Points, in no order, along strands that fork and pass close to each other.
In the rows, zero is written as 128.
Points whose rows are less than 108 apart are linked; no others are.
<755>: [168 158 134 166 142  93 104 189 171  75 123 134 161 134 149 138 137 140
 161 114 122  62]
<730>: [124 152 110 121 111 132 151  87 111 158 140 144 176  64  92 120  85  88
 130 167 156 164]
<1028>: [117 153 134 158 154 127 150 126 110 131 119 132 108  58 182  97  85 134
  98 179 101 127]
<203>: [ 85 117  96 118 155  82 104 166 145  71 126 114 152 121 130 109 132 147
  95 125 105 102]
<836>: [116 129 127 129 135 176 144 175 164  81 148 146 141 154 137  72 131 147
 123 110 102  91]
<601>: [127 122 172 131 127  97 129 124 144 178  96  94  94 188 165 183 161 100
 101 162 112 160]
<365>: [121  85 126 130 177 127 114 197 163  83 137 106 157 177 113 130 183 159
 117  78 105 110]
<215>: [ 67 108 120 111 139 156 169 131 109 151 143 118 110 103 124  98 122 126
  65 126 109 165]
<526>: [143 170  94 114 107 103  84  71 144 143  91 129 159  87  58 135 152 139
 127 130 105 143]
<140>: [112 145 141 110 142 192 133 118 172 189  86 133 108 159  88 129 145 127
 116 164 124 136]
<341>: [125 122 148 123  78 106 119 116 111 127 149 156 110 198 147 165 138  97
 195 144 171 115]
<177>: [ 79 111 130 110 138 207 172 127 138 157 151 148 135 135 127  85 110 118
  96 146 121 154]
<736>: [132 185 112 131 132  99  99  82 136 129  81 143 100  73 128 116  99 117
 103 204 104 128]
<131>: [155 141 125 170  91  90 137 160 101  86 161 160 134 131 189 121 102 111
 160 128 156  95]
<96>: [161 158 137 134 132 190 136  80 148 203  68 125  57  96 109 122 109 114
 106 162 129 130]
<706>: [ 92 104  98  90 108 202 154 145  97 115 183 153 159 184 133  89  84 123
 171 133 156 114]
<714>: [161 139 176 141 120 162 131 129 159 171 119 130 124 181 133 157 146 115
 173 150 149 140]
<657>: [151 170 113 159 125  81  89 144 132  90  96 134  97  87 149 122 113 141
 140 123 117  71]
<867>: [132 153  95 131 123  62  94  83 112 122  94 122 125  55 126 138 100 127
 104 139 112 134]
<775>: [107 145 110  92  91 122 137  55 112 169 105 140 127 104  97 130  97  93
 130 167 149 175]
<961>: [151 138 175 171 160 144 146 152 152 143 125 128 162 115 156 130 115 124
  99 129 110 132]
<563>: [146 168 119 103 115  96  92  80 141 152 120 109 161 128  51 177 172 139
 167 122 125 177]
<536>: [126 147 140 136 162 140 146 165 174 122 122 115 186 130 112 120 152 128
 120 144 107 134]
<22>: [167 127 161 142 144  93 117 173 160  94 140 123 174 165 131 166 168 131
 174 102 127 113]
<362>: [133  75  98 114 162  90 118 159 135  70 150 102 189 118  92 144 147 152
 144  75 134 143]
<413>: [ 78  85 117 124 162 147 146 165 116 106 146 114 129 107 161  97 122 144
  63 104  96 135]
<1013>: [112 124 130 104  68 124 128  96 101 171 122 152 102 168 152 155  95  97
 161 170 177 125]
<264>: [137 149  70 109 110 181 127 123  99 135 151 154 161 116 111  82  63 117
 184 151 170  98]
<970>: [116 131  96 131 105 131 140 135 102  88 151 154  91 101 156  88  96 137
 121 110 128 100]
<820>: [129 125 172 138 133 213 125 147 168 162 106 161  94 213 149 111 144 153
 135 134 138  94]
<254>: [119 101 208 158 160 122 174 127  93 150 165 130 147 142 189 131 107 102
  74 141 121 175]
<871>: [145 109 163 124 153 105 138 137 115 134 168 101 197 140 105 181 160 103
 150 115 135 171]
<609>: [160 126 205 174 151 158 167 119 125 171 126 122 119 133 187 124 106 122
  81 131 121 152]
<59>: [145 133 105 122  83 164 122 140  81 165 153 169 150 155 141 118  80 115
 188 145 182  92]
<758>: [105 125 116 132 164 118 117 147 139 118 113 106 117  89 131 117 125 144
  77 116  96 126]
<261>: [177 101 193 147 119 120 136 120 126 165 116 115  78 180 157 173 159 100
 123 107 116 146]
<114>: [ 90 152  96 108 146  81 126 140 146  83 136 131 198 112 110 105 108 118
 105 156 100 138]
<331>: [159  68 145 132 114  53 116 127  85 110 147 110 123 117 138 188 137 102
 163  75 150 128]
<366>: [134 154 129 123 147 181 169 113 148 169 132 127 178  75  88 109 107 110
 127 156 133 153]
<766>: [140 122 149 110 147 168 125 157 144 122 161 123 139 170  83 143 188 146
 165  85 121 138]
<308>: [123 123 111 112 150 176 131 150 142 121 139 104 138 133  59 113 178 175
 125  62 102 132]
<490>: [115 139 153 126 136 156 134 124 159 181  83 100  71 171 134 132 159 115
  91 147 105 153]
<581>: [100 177 116 122 135 115 121 104 128 118 107 152 103 111 158  95  92 119
 121 243 120 102]
<281>: [204 135 157 179 105 105 138 135 106 133 130 123 131  89 157 169 122 125
 165  86 154 118]
<783>: [ 73 135  83  89 113 121 112 100 126 122 106 132  93 125  93  96 142 143
  79 131  91 138]
<194>: [154 171 143 157 178 151 118 168 168 119  85 129 100  89 140  94 132 158
  95 157  81  77]
<142>: [147  83 151 176 165  96 125 131 107 123 129  99 113  52 205 144  85 151
 105 113 138 141]
<90>: [162 150 115 162 105 122 122 162 128  93 137 155 105 104 163  98 111 137
 153 103 137  74]
<251>: [159 158 117 121 109 155 141 103 125 148 136 122 135  88  74 132 137 140
 175  94 151 138]
<1029>: [184 154 180 151 117 113 113 141 152 134 128 128 134 190 127 185 175 124
 199 131 144 113]
<1010>: [ 94 135 116  64 118 169 120 111 144 131 146 139 150 172  60 126 144 141
 169 137 140 144]
<843>: [ 95 122 125 124 141  77 118 110 108 150  85  73  72 126 167 150 134 133
  76 146 105 154]
<553>: [162 179 142 146 156 176 119 129 181 157  68 129  71 103 107 104 124 138
  98 175 103 107]
<814>: [157 154 125 151 116 105  95 133 144 119  77 125  55 104 136 135 142 156
 116  87 113  85]
<322>: [ 97 138  72  91  91 100 125  66  95 110 139 146 158  72  95  97  95 112
 103 133 108 162]
<450>: [150  78 128 138 136  80  98 144 126 108 122  98 115 130 107 175 166 138
 131  77 141 125]
<276>: [125  78  82 130 147  43  93 125 124  76 130  97 174  94 103 140 132 145
 109  96 156 150]
<298>: [140 126 152 134 144 216 138 170 174 129 127 140 125 173 129  93 159 160
 134 109 120  99]
<386>: [ 64 148 123 120 128  92 139 125 120  96 133 137 119 122 203 103  93 111
 120 213 106 117]
<971>: [ 93 130  93  71 113 215 130 132 119 136 149 154 144 177  90 100 110 149
 182 122 140  96]
<529>: [183  94 198 147 112 161 135 129  97 155 151 129  89 167 135 157 163 115
 171  78 136 134]
<866>: [131  94 153 136 159 101 160 146 110 121 168 119 193 114 137 154 114  99
 101 122 126 169]
<382>: [178 170  81 140 104 163 132 113 110 119 151 149 153  79  88  88  97 133
 183 110 161 108]
<100>: [155 118 152 147  97 153 130 142 116 118 156 171 112 211 157 133 136 125
 192 131 167  80]
<185>: [103 132  87  97 109 132 124 113 133 117 117 133 123 132  68 119 169 152
 122  85 104 131]
<554>: [167  73 150 171 136  58 117 130 104 117 130  99 104  83 184 179 106 122
 128  99 155 130]
<8>: [103 136 127 134 114 143 143 157 140  80 163 160 134 172 182  84 108 120
 134 158 129 101]
<937>: [113 121 142 159 167  99 140 150 108  93 144 120 140  72 220 113  84 148
 102 150 111 117]
<403>: [125 151 119  89  86 117 120  56 126 178 109 120 143 144  75 172 144 107
 161 153 146 185]
<785>: [124 151 110 110 106 161 137  86 132 166  91 147  96 103 101 107 107 118
 125 143 142 133]
<570>: [129  81  98 147 157 101  94 138 152 125  91  76 103 125  93 142 171 161
  83  82 133 128]
<626>: [103  80  95  93  88 136 146 105  73 129 146 120  74 100 101 124 149 145
  95  41 120 150]
<910>: [ 97 142 115  91 141 142 145 128 157 137 137 111 180 141  63 116 155 119
 127 142 116 168]
<539>: [113 103 142  95 126 129 140 134 114 118 191 125 158 178  91 153 171 110
 165 103 133 153]
<960>: [182 133 140 147 109 149 138 125 111 155 118 123  92  96 112 157 141 142
 153  69 137 131]
<1018>: [118  57 180 152 183  98 143 142 101 133 162 101 164 141 176 156 123 112
  71 128 125 171]
<299>: [ 72 150 149 125 113  66 118 126 146 114 113 133 105 176 195 138 128 105
 128 206 113 130]
<847>: [152 103 100 151 134  38  79 104 128 105 102 101 137  61 131 168 115 138
 111 110 151 144]
<692>: [190 114 180 170 112 152 129 158 113 104 161 157 103 181 159 130 160 130
 169  79 148  88]
<69>: [ 90  99 136  91 112 197 172 125 105 161 170 156 154 174 134 117 100 102
 135 145 155 137]
<273>: [111 134  88 107 107  99 139 121 105  78 154 133 173  94 107  98 108 123
 131 102 113 136]
<934>: [130  80 115 124 103 114 134 134  84 105 136 119  66 103 145 141 134 143
 105  52 124 117]
<550>: [ 97  86  98 141 151  76  90 113 124 122  90  61  66 128 140 148 150 157
  60 116 122 130]
<998>: [129 166 115 120  91 131 112 114  95 183 122 165 147 150 141 136  78  91
 176 193 177  89]
<947>: [138 164 135 116 150 228 145 124 156 190 109 135 139 117  73 109 113 122
 142 156 144 115]
<682>: [ 97 136 134 107  88  82 112 123 144 114 117 147 107 199 148 153 150 108
 154 162 128 121]
<329>: [128 122 191 131 122 166 127 127 170 163 104 144  95 232 153 149 156 118
 131 170 134 127]
<408>: [101 156  79 107 125 138 135 112 119  85 134 147 117  84 126  64  86 125
  99 161 107 109]
<72>: [141 139 141 160 118 122 149 157 129 107 172 154 190 150 183 113 106 103
 155 164 147 111]
<432>: [136 154  81 111 106 116 116  66 118 126 136 135 185  52  58 115 126 130
 128 110 109 162]
<965>: [153 103  96 131 123 102  94 137 120  92  97 121  64  93 114 132 144 176
 121  46 127  94]
<232>: [120  79 117 123 191 128 129 172 149 106 144  91 192 141  83 139 168 151
  95  91 121 146]
<799>: [ 54 141  96 102 132  89 122 105 108 125  99 112  70 120 150 108 129 139
  73 168  94 146]

A fork is a point with three links, a tip a point with one. Leave the first point through the second and follow the links. Name the first fork or tip that comes.
<232> / <362>: <341>
<254> / <1018>: <1028>
<308> / <766>: <775>
<72> / <8>: <755>

Follow the links from the first point to the second, and from the first to the third. Name the last point that the two ways share.
<96> / <847> / <866>: <775>
<194> / <529> / <758>: <775>
<581> / <177> / <251>: <341>
<264> / <365> / <215>: <341>
